Each row is a point on a landscape with many valleys, with its height.
A ball rolls from a point to the lowest of its 2 nearest points, and stops where none of them is lower. Distance is the straight distance between rows; heights are no part of it.
Q_39: [ 32  -9 -18  -6  26  17 -25 -20  36  18 -58   0  28  18 -22  31  40  -5
   9   6  32]  (h 664)
Q_587: [-12  15 -14 -16  53 -21 -25  10   9  42  -7  37  29 -33 -21  45 -11  15
 -33 -37 -21]  (h 829)
Q_325: [ 35   0  53 -14 -44  26  47  -8 -12  20 -33 -46 -27  -7  20  21 -16  -7
 -14 -31  -1]  (h 857)
Q_719: [-24  14  28  23 -41   2 -39  -9 -12 -31  52 -11 -15 -15  55   9  15  19
  -9  41 -38]  (h 247)
Q_122: [ -4   2  33 -43   3 -22   6 -46  -3  38 -32   2  16   0 -24  34  43 -26
 -14  -2  12]  (h 584)
Q_755: [-19   9  -4  19   7  11 -57  -3  18 -28  10   4  -8  19  35  -2  30 -15
 -23  75 -22]  (h 116)
Q_102: [ -5 -14 -10  31  39 -20 -31 -14  32  -1  13   1  42  35   4  14  41 -33
  24  33  -1]  (h 540)
Q_479: [ 18  -4 -15 -16 -23 -20 -35  26 -29 -27  14  38 -20 -10  10 -50 -11  42
 -17  -9 -43]  (h 572)
Q_741: [ 14 -23 -15  -1  13 -13   4 -31  13  13 -17  11  39  26 -41  17  26  -4
  31 -16  27]  (h 653)
Q_821: [-17  -2 -33  50   8  24   8  21 -11 -38  65 -15  -3 -11  36 -10 -44  18
  11  26 -15]  (h 305)
Q_848: [  9   6  -8 -11  65  19  22  47  -9  34 -30  36  28   7 -26   3 -27  34
 -17 -24 -19]  (h 399)
Q_477: [ 24   2  17  -4  -5  24  -6 -24  43  14 -48 -21  10  27  12  37  48 -19
 -21  31  12]  (h 675)
Q_388: [ 23  -6 -27  17   3  21  11  22  17  -3  -3  10   4   2  -6   1 -17  20
 -18  -9 -19]  (h 320)
Q_78: [ -9   8  12   2 -39   0  -2 -23  15 -11  10 -21  -9  15  19  12  20 -23
   4  29   6]  (h 647)
Q_615: [-34  23  -4   1  47  22 -30 -11  34  29 -16 -12   6 -10 -18  40  -9 -20
 -13  -7  29]  (h 459)
Q_748: [ 31 -53 -27  12 -26  21   1   8  -7  -8 -28  19  35  30  -9 -11  38  11
 -19  74  -9]  (h 485)
Q_759: [ 15 -20   3   9 -64  -6  -5   9 -43 -62  36 -26 -17   2  26 -31   1  19
   8  31 -27]  (h 504)
Q_654: [  8  17  24   3 -23  16   0 -19  38   1 -20 -13  -8  17  39  11  38 -37
 -15  55 -10]  (h 666)
Q_661: [ 27  15  -4   5 -47 -31 -13 -22  54   9 -22  13 -22   3  11   6  43  -2
  32 -40  13]  (h 695)
Q_612: [-21  10  13 -24  26  11  50 -39 -13  37  24 -20  14 -16 -23  34 -37 -18
 -23 -11  28]  (h 329)
Q_782: [  9 -31  16 -15 -45 -12  32  -8 -36 -35  13   0  -4  -5  19 -22   3  12
  -8  25 -26]  (h 398)
Q_46: [ 23  12   5 -38  34  26  26  31 -52 -28  -1 -20 -18 -35  22 -22 -37 -16
 -24  41 -14]  (h 745)
Q_823: [ 26 -15 -10   8 -44   9  19   5   6 -16  26  15  11  -8  23   6  10  27
   2  13 -39]  (h 254)
Q_43: [ 21 -16  13 -30  -1  -6   3  42 -26  20 -47  24 -12  16 -52 -57 -38  17
 -17 -15  21]  (h 715)
Q_73: [ 11   6  28 -12 -46   3  21  -5   5  -4 -19 -33 -31 -18  11   6 -20  -3
  -4  -1  14]  (h 884)
Q_34: [ 34  -3  54 -30 -17  17  65  32 -48   5 -30 -35 -18  -5  20 -10 -16  -8
 -11 -29  -3]  (h 820)
Q_378: [  3  35  33 -13  -8  25  48  56 -25 -15  -7 -30 -31 -27  51  25 -16  20
  22 -40 -49]  (h 483)
Q_67: [ -4   0 -19  -8  23 -19 -66  18  20  38 -19  57  25 -45  -7  36  15  27
 -16 -23 -31]  (h 817)
Q_449: [-33  -3  -2  -7  14 -39 -54 -15 -47 -18  68   2  29  -5   8 -29  -5   6
 -19  23 -18]  (h 366)
Q_586: [ 24   0  39 -27 -67 -24   1  25   0   9 -44  32 -37  12  -8 -47  -2  31
   0 -56  -9]  (h 602)
Q_942: [ -6  19   8   6   0   6  61   7   1 -15  35 -49 -24   0   8   2 -54 -10
  17 -28  31]  (h 506)
Q_702: [ 18   9 -49   4  13 -20 -23  -5  17  -9 -41  18 -23  -6 -41 -21   4   9
  26 -52  39]  (h 881)
Q_922: [ 22   7 -44 -19  20  30   3  12  -4 -22 -22 -27 -26 -17 -15 -14 -43 -15
 -25  14  35]  (h 694)
Q_988: [-10   5  16   2 -30  -3 -31  16 -39 -55  47 -15 -17 -15  41 -24 -21  19
 -20  46 -39]  (h 372)
Q_45: [ -8  19 -23   1  -4  -3 -56   9  53  13 -12   1 -34 -18  30  15  19  -4
   5   3  -1]  (h 682)
Q_61: [ 13  -7 -47   3  42  34  -6  -3  12 -16 -17  -3  11  -1  -3  -9  -8 -12
 -38  55  19]  (h 677)
Q_82: [ 16  19  -6 -29  62  17  20   9   5  27 -29  14   9  -2 -29  -2 -30  19
 -25 -50  20]  (h 430)
Q_663: [-17  12 -37  23  65 -11 -18  12  20  21   9  17  24 -28 -15  30 -29  20
  -2 -49  -2]  (h 843)
Q_379: [-25  34   4  36 -19  46  16 -28  14 -18  29 -51 -45 -18  23   4 -16 -42
  14  23  25]  (h 342)
Q_109: [-34 -16 -13  -3  27 -12 -64 -11 -42 -16  40   8  38  11   5  -9  26 -17
 -20  64 -29]  (h 244)
Q_221: [ 20 -59  37  11 -78  12  19   1 -18  17 -45  14   8  26 -14 -45  13  13
   2  22  12]  (h 376)
Q_116: [ -4 -10 -43  22  27 -41 -25   4  19   3  24  26  11 -20 -17   1 -15  29
  30 -62  -2]  (h 858)
Q_396: [ 10 -11  24  -2 -44 -14  77  20 -38 -34  21 -43 -23  10  20 -31 -24 -10
  25 -37  -7]  (h 670)
Q_496: [ 16 -18  47 -27 -13   1  39 -15 -24  49 -28  -7   0  20 -30  -4   9  25
 -13 -66  22]  (h 564)
Q_880: [  8   7 -13 -22 -18 -26  15  25 -28 -21  14  -5 -42  -9   9 -41 -34   6
   4 -36   5]  (h 656)
Q_166: [-29   2  38  23 -25   6  37 -49  25  12  43 -20  13  27   6  42  45 -36
  43  18   5]  (h 601)
Q_569: [  0  -9 -34  49  46  -4 -50  -5  69   2 -15   7  31  25  17  26  34  -8
  34   9   6]  (h 528)
Q_841: [ 34 -32  33   7 -85  -5  15  46 -12  -6 -18  25 -18  26  -1 -42   4  38
  18 -34 -46]  (h 521)
Q_398: [ -4  -9 -15 -16   0 -29 -26  17 -44 -17  53  28  23  10   7 -34 -22  39
 -27  -2 -44]  (h 495)
Q_918: [-30 -20  -4  14  23 -35  -1 -34  14  14  33   5  58  20 -10  27  45 -18
  37  11 -13]  (h 559)
Q_900: [  0 -12  -6 -27  32 -35 -23  25 -30   5 -11  55  17  -5 -38 -40  -4  21
  -1 -38 -15]  (h 773)
Q_846: [-30  32  -1   1  56 -10 -41 -30  36  16  -9   2   1  -2  -6  30  31 -38
  21 -18  31]  (h 486)
Q_35: [ 13  24 -13  -4 -12 -14  51  18  12 -16   9 -14 -50  11  10 -22 -49   1
  29 -46   8]  (h 583)
Q_246: [-31  12  14  12   3   3  14  -2   0   2  52   5  -7 -28  23   4 -24 -10
  -4   5 -12]  (h 667)
Q_695: [ 17 -31 -40  -8  37 -25 -59  31  -7  -1  -7  59  24 -20 -24 -27   3  43
 -28  -7 -31]  (h 796)
Q_934: [ 19  -9 -37   3   6   7 -62  37  15  23 -43  60  14 -40  -6   0  15  40
 -35   2 -27]  (h 808)
Q_750: [-10  29 -28 -20   3   3 -13   6  16 -30  -8 -28 -32 -17 -13 -42 -36 -19
 -26  20  58]  (h 719)
Q_809: [  4  20  14 -15 -30  -5  -7 -19  43  40  -1   7   1 -10   5  45  28   7
  12 -41  -1]  (h 672)
Q_317: [ 19  16  -2 -10 -40  -6 -50  35  -4 -25   1  12 -50 -40  43 -23  -7  34
 -22   9 -39]  (h 625)
Q_415: [ -7  12  30  -1 -13  -9  60  40 -29 -57  28 -43 -44  -4  40   4 -24  10
  40 -27 -33]  (h 568)
Q_886: [-12   6  15 -13  15   4  15   9 -28 -21  33 -12 -13 -41  11   2 -38 -13
 -35  43 -11]  (h 709)
Q_673: [ -8  21 -19   2 -21 -10 -65  27  25   5  17   5 -41 -21  43  -6 -16  16
  -7  -9 -20]  (h 660)
Q_870: [ 33  16  31 -58  13  25  38  43 -51   0 -30 -14 -39 -29  26 -16 -28  -7
 -14   1 -13]  (h 777)
Q_583: [ 20   7  23 -34  39  14  43  -7 -36  35 -33   0   4  11 -47 -18 -23   2
 -30 -40  26]  (h 477)
Q_931: [ 21  21  19  24 -26  15  42  45  11 -15   5 -26 -14 -10  47  35 -31  14
  13 -26 -46]  (h 432)
Q_584: [  8 -39  -9 -21   7  -2  -2 -26 -18   3 -31  20  45  31 -38   1  53 -11
 -22  62   9]  (h 513)
Q_382: [-20  11 -21 -24 -15 -26 -18  -5 -18 -20   8  -7 -42 -20  -8 -38 -22 -15
  -8  -3  29]  (h 731)
Q_603: [ 21 -56  -7   0 -59   0   1  -7 -14   0 -53  31  16  36 -38 -52  38   9
  -4  57  12]  (h 446)
Q_857: [ 24  19 -22  -7 -25 -29 -58   2  47  -7 -53  16 -35   1  16  -5  39  -2
  25  -4  10]  (h 696)
Q_553: [-34  -7  -8  45   7  13  32 -40  22  -7  48 -11  40  43  -2  21  27 -21
  50  17   8]  (h 581)
Q_511: [-33   5 -10  11  63  -8 -63 -15 -10   1   1  -2   9   6  11   8  25 -30
 -29  52 -23]  (h 175)
Q_434: [ 21  -9 -47  15  52  47  -1 -14  30   2 -41 -13  37  15 -27  34  21 -12
 -13  30  32]  (h 669)
Q_935: [-35   9  27  33 -15   1   1 -43  10  -6  33 -15  -5  34  28  -5  50 -42
  20  48   6]  (h 623)
Q_451: [-18  -9  12 -19  13 -24  49 -50 -18  10  25 -14  40   7 -32  22  12 -20
  -7   9  23]  (h 460)
Q_87: [-31  26   6  12  58  42  20 -12  13  30  16 -12   5 -28  -9  32 -39 -30
 -27  15  23]  (h 426)
Q_690: [ 14 -14 -45  21  27 -31 -53  -3  16  -8 -21  29   5  -1 -26   2  12  10
  55 -55  32]  (h 872)
Q_154: [ -6 -40  23 -40  -4 -43  30 -47 -44  10  12   5  44   4 -53  -2  31 -11
  16 -20  17]  (h 562)
Q_876: [ -8  34  17  23  26   6 -14 -27  64  18 -10 -10  -3  19  -6  36  28 -23
  53 -34  37]  (h 505)
Q_432: [ -2  -3  -6  46  -3  33  45  44  -1 -34  47 -23   7  -2  41  28 -37   8
  11  11 -42]  (h 373)
Q_49: [-29   9   9  33 -10  22 -59  -1  -7  -8  37  11  12   2  44  18  21 -11
 -18  52 -52]  (h 165)
Q_521: [-32   4 -28  31  13   1  27 -25  15  -2  37 -24  14  19 -13   7  -2 -17
  35   2  35]  (h 599)
Q_206: [-40  26  32  40 -18  24  30 -26   6   8  62 -23  -3  -9  24  40  11 -20
  15   6  -6]  (h 630)
Q_551: [-43  23 -26  29   3  45  -9  -6  -1 -17  14 -20 -39 -12  14 -11 -22 -28
  -1  36  18]  (h 298)
Q_781: [ -6 -13 -29  -2 -13 -19  16 -22  18  -3   0 -27  16  20 -28   1  12  -4
  32 -19  40]  (h 631)
Q_229: [  0  -7 -30   0  35  15  39  17 -11   8   7  32  24 -13   2   1 -31  16
 -31  -1 -26]  (h 361)
Q_321: [-13  19  52 -28 -21 -17  26 -37  11  37   5  -5  21  -5  -8  61  26  -6
 -14  -9   9]  (h 629)
Q_426: [ -2  -3  14 -17  33 -19  19  50 -22  15 -32  50   3  26 -44 -52 -29  32
  19 -36  -5]  (h 747)
Q_568: [ 29 -49  32  30 -74  -6  37  24 -23  25 -25  23   9  36 -13 -35   4  38
  13 -19 -15]  (h 457)
Q_617: [  8 -27  26 -36  -6 -23  37 -46 -35  35 -23  11  30  15 -54   2  14  12
  10 -57  30]  (h 637)
Q_718: [-37  -7 -69  33  26  29 -24  10   9 -21  47 -21  -3  -3  22 -11 -23   0
   6  46   1]  (h 229)
Q_316: [ -1  25 -25  60  46 -10 -52  -9  57   1  -7  -1   6  20   1  28   4 -18
  64 -27  15]  (h 518)
Q_639: [ 12 -22  11 -45  15  -2   0 -37 -14  24 -45   2  33  -5 -40  14  32 -21
 -37  32  42]  (h 546)
Q_306: [ 30 -25  48 -33 -50  -6 -20  35 -28  18 -55  27 -25   8 -30 -50  -6  25
 -21  -9   9]  (h 668)
Q_44: [-21  38  28  12  -6  19  43 -24   5   0  18 -40 -39 -16   1  13 -52 -35
   0 -12  43]  (h 417)

Where does a ball stop that starts at each point below?
Q_880 => Q_718
Q_496 => Q_823
Q_857 => Q_755
Q_34 => Q_553
Q_396 => Q_718
Q_67 => Q_221
Q_918 => Q_612
Q_809 => Q_221

Write out the way that a ball takes from each point below.
Q_382 => Q_880 > Q_35 > Q_942 > Q_44 > Q_379 > Q_551 > Q_718
Q_325 => Q_34 > Q_870 > Q_46 > Q_886 > Q_246 > Q_206 > Q_166 > Q_553
Q_587 => Q_67 > Q_934 > Q_695 > Q_900 > Q_426 > Q_43 > Q_306 > Q_586 > Q_841 > Q_568 > Q_221
